Each scene shows the same named points in several views. A view is turned or mirrored, shifted and resized as a whole, has a little noise and may leave points out.
(in the rows, 100 means zero)

Scene 1
View 1
fegu: [112 108  98  78  60  95  83  87 111 102  88 103 114 103  96  89 103 130
  84 111  94 107  72  82]
dagi: [116 115  92  92  70 109  62  93 115 105  89  99  92  95  98 101  89 102
  84 107  83  96  91  96]
Guvos: [122 115  93  99  57 103  70 115 114 114  92  68  94  88  85 119  93  78
  99 119  84  86  92 101]
sufus: [117 100 112  88  61 108 115  88  98 115  82  75 108  94  73 109 106  99
 113  96 102 104  93  95]
nom: [123 100 113  90  66 106  96 103 101 102  90  85  97  99  77  98  96 107
  89 108  85 103  88 105]
fofi: [119 111 100  96  82 100  90  76 110 100 110 102 103  82  79 109  83 115
  81  93  74 111  94  91]
tazu: [ 95  86 116  73  90 110  81  95 121 110 107  82  66  88  94 119  92  86
  84  98 121 125 101  80]
siku: [110 103 110  85  90 101  82  83 113  87  98 127  91  99  95  94  81 128
  68  99  79 118  86  86]
soze: [107 101 111 100  94 107  93  87 116 100 102  98  79  78  77 128  79  90
  88  87  83 113 106  87]
feg: [119 107 110  75  78 105  85 102 100 104  98 103  89 112 103  99  77  89
  98 115  87 100  99 100]
zek: [116  99 113  76  81 119  92  85  96 108  94  99  85 107  96  92  88  99
  95  97  97 109 105 103]
fisu: [122 111 111 100  69 110  94 106  98  95  62 110  95 108  87  98  88 101
 102 105  72  88  92 103]
vepu: [104 103 105  87  86 107  89  76 115 109 100  96  89  84  88 119  88  97
  93  88  99 115 102  80]
bot: [120  91 124  67  75  97 115  93  93  99 108  96 105 108  81  90  92 122
  86 109  96 120  85  97]
muge: [128 106 108  95  58 108 101  90  96  98  76  97 113 102  74  82 105 131
  87 102  77 100  80 107]
nuf: [109  98 118  69  78  96 101  91 101  94  88 120 102 116  99  89  89 125
  87 108  95 115  80  83]
fas: [118 114  96 104  84 109  79  75 114 102 103 101  93  79  80 111  83 106
  81  88  72 106 102  95]
balur: [114 100 112 103  76 114  88  98 111  97  76  96  85  89  77 104  97 109
  82  94  85 106  91  99]
Tigo: [103 102  93  79  72  95  64  77 130 106 118  86  98  78  91 104 105 129
  60 103 105 126  77  75]
zakar: [124 114 101  93  71 102  91  89 103 102  93 101 106  97  85 102  85 107
  95 103  74  98  92  98]
sabov: [115 107 111 110  84 101  99 100 112  97  91  96  88  81  71 130  77  86
  98  95  71 100 101  91]
deto: [125 110 109 109  81 108 108  86 100 102  96  94  98  83  65 119  80  94
 101  88  67 100 106 104]
View 2
muge: [ 98 103 104  91 131  72 116  82 120 103  90  87 119  88 123  98 117  59
  96 103 103 106 104  75]
fas: [ 79 132 106  68  99  81  98 103 104  97 110  99 116  94 102  95  86  96
 104  80 109 103 125  83]
feg: [ 88 124 102 109 119  89 110 108  91  92  67  96 104  96 101  75 109  92
 104  70  83  92 120 103]
Tigo: [103 118 102  66 119  72  80  89 113 111 105  98 119  94 106  71  89 137
  92 122 119 112 113 124]
fisu: [ 92 123 104 107 124  79 117  94 107  89  87  90 107  98 122 106 124  65
 105  66  80 102 131  79]
fegu: [111 104  99  92 122  75  94  84 122 110  85  86 123  87 122  75 120  98
 100 108  96 109 118 105]
sabov: [ 65 123 112  99  96  83 100  99  89  89 109 106  94  97 114 118  92  93
  92  59  97 109 126  86]
bot: [ 81  92  97 110 130  84 112  83  85  99  71  85 121  89 111  70  99  88
  81 104 106 109  97  95]
vepu: [ 75 126 103  96 115  78  89 102  97  96 105 106 110  83 105  76  83 120
  88  76 102 115 131  90]
deto: [ 62 118 112  94  97  83 108 101  96  94 106 106 103  85 110 111  86  74
  93  64 105 105 115  66]
tazu: [ 76 137 103 108 144  74  93 104  79  88  97 111  96  97  94  70  79 144
  78  81 100 114 127 115]
nuf: [ 93 101  88 108 127  84 107  81  91  95  75  73 134  95 120  62 115  94
  93  96  89 114 126  99]
fofi: [ 80 114 103  76  93  85  95  96 100 103 102  94 122  89 107  86  87 100
  97  90 112 107 118  89]
siku: [ 89 120  88  73 112  87 105  86  87  92  94  71 141 111 110  76 102 101
 104  97 101 109 133  99]
sufus: [ 80 103 113 123 133  68 101  94 113 104  92 115  94  65 119  90  99  87
  77  81 100 115 107  74]
nom: [ 88 113 109 102 130  76 112  93 103  97  86  99 100  94 112  99 106  81
  91  90 100 102 103  93]
Guvos: [ 97 130 124 102 112  74  97 112 118 102  89 124  69  92 109 116 111  97
 103  70  91  90 108 112]
dagi: [102 136 107  81 116  77  99 106 117  98  91  99 106  98 106  90 111  98
 113  82  92  95 127 104]
balur: [ 86 129 105  90 135  71 110  91 102  89 107  96 107 102 114 105 101  90
  91  85 101 111 125  86]
View 3
sufus: [104 105 137 111  84 112  89 104  98  84 107 103  96  99  71 120 107 121
 137 112  86  92  98 102]
balur: [107 109 107  98  90 100  95  95 103  85 110  88 106 106  80 115 106 114
 111 102 119  92 101  98]
fisu: [128 114 123  96  92  88  95 106  95  78 100  88 102  93  78 137  92 129
 108 108 123  92 104  94]
sabov: [113  98 119  96  90  89  86  89  91  90 103  87 116  78  70 110 104  92
 117 101 112  96  97  81]
feg: [112 104 118  85  90  85  84 106  73  97 105 103 106  87  82 120  93 135
  95 113 104  97  89 104]
zakar: [122 109 116  87  92  89  96 102  91  90  99 100 102  97  82 118  86 117
 119 104 102  96  91  98]
bot: [ 91 122 129  87  97  89 101 107  92 103 121 112 100 111  74 123 103 134
 121  95  94 107  75 112]
siku: [ 99 120  92  82 106  76 113 105  89 108 115  92  99 110  81 111  84 113
  99  89 117  95  86 105]
nom: [111 114 123  91  85  98  90  97  99  86 107 104 109 106  82 119 103 128
 120 102 108 101  91 103]
Tigo: [ 85 116  86  91  83 105  99 100  90 118 108 105 106 129  94  70  83 110
 118  91  97  90  91 116]
zek: [102  99 109  90  97  95  92 104  85  92 118 100  93  99  80 124 107 131
 100 117  96  91  89 110]
nuf: [ 93 128 120  95 102  81 109 119  83 108 115  99  93 109  74 124  85 137
 105  95 107  96  88 113]
vepu: [ 92  95 104 101  93  98  93 100  82 103 112  92  97  94  74  98 100 101
 112 108  92  85  95 101]
tazu: [ 69  94 103 105  83 107  77  98  74 112 123  96 110  95  76  87 119 117
  93 111 100  88  94 109]
soze: [ 97  92 103  95  95  91  90  89  87  99 114  87 109  84  71 102 110  88
 109 103 105  92  92  89]
Guvos: [126 100 120  94  65 108  66  92  86  84  86 103 122  89  92  97  93 124
 117 114 108  96 105  94]
muge: [122 125 120  91  93  97 108 103 113  79 105 102  96 121  84 131  90 131
 132  97 108  98  94 106]
View 4
balur: [ 95  91  90 104  94 103  90 115 104  94  95 112 109  95 104  95 106 116
  92  98 114 108 105 101]
fisu: [ 80  96 101  91 102 102 100 131 110 103 102 111 116  97  99  90 103 117
 104  96 121 112  91  94]
fas: [107  94  88  95  90  95  89 112 111  87  84 109 105  92  97  89  95 102
  94 107 118  85 103  98]
soze: [106  96  83 109 104  89  94 111 102  85  92 114 107  89 106  94  83 105
  83 112 121  91 110  92]
zek: [ 97 105  92 100 106  98 100 125 105  90  77 101 123  94 105 101 102  96
  97  95 108 115 107  88]
tazu: [112 109  87 117 116  95  99 102  93  81  80 111 125  86 115 108  97 105
  84 107 113 110 137  96]
nom: [ 91 105  99  96  96 104  92 122  97 104  85 104 117  96 105  90 107 114
  85 101 111 110  99 104]
Tigo: [119  98  90  97  93 105  85  92  98  93  67 100 122 103  97 104 115 111
  93 109 108  82 136 121]
sufus: [ 79 106  82 100  87 100 100 127  85  99  90 100 135  91 115  85 101 108
  87 112 105 110 103 104]
muge: [ 83  92  93  90  84 109  88 128 102 110  86  97 119 109  97  89 116 115
  97  95 103 107  89 109]
bot: [ 95 103  92 101 109 100  94 124  91 113  71  89 126 116 103 103 102 104
  80 100 101 109 101 104]
zakar: [ 92 101  98  87  96  99  96 123 106 102  85 104 118  98  97  89  99 107
  97 105 117  95  97 100]
fofi: [106  94  87  94  93  95  88 113 105  96  80 102 111 102  96  92  95 103
  90 110 114  82 103 103]
feg: [ 96 113 108  91 117  97 104 125 107  99  80 105 122  93 101  99  98 103
  97  99 121 109 106  91]
Guvos: [ 92 120 114  85  93 103  98 115  97  94  91 119 120  70 109  77 105 118
  90 112 127 102 111 105]
siku: [109  85  92  99 112  99  90 111 114 101  80 101 109 117  88 111 101 108
 100  96 115  92 109 101]
dagi: [101 104 105  86  97 103  95 113 112  92  84 112 116  88  95  93 109 111
 106 100 122  97 113 101]
deto: [ 91  97  86  98  90  91  93 126 102  95  94 109 107  90 106  79  85 103
  82 112 117  93  86  92]
fegu: [ 94  97  97  86  97 108  95 115 101 108  79  96 132 111  93 100 116 116
 107 102 109  96 115 116]
vepu: [104  99  81 104 101  92  98 111  99  85  85 107 123  92 106  98  91 101
  94 112 114  93 120  97]
sabov: [ 95  98  92 102 101  92  96 117 101  95 102 116 107  87 106  85  84 113
  83 114 126  93  99  94]

Which points are out of place in each view (at most two, in the order of its rows)? Write none if all are in place.
view 1 -> none
view 2 -> fofi
view 3 -> none
view 4 -> none
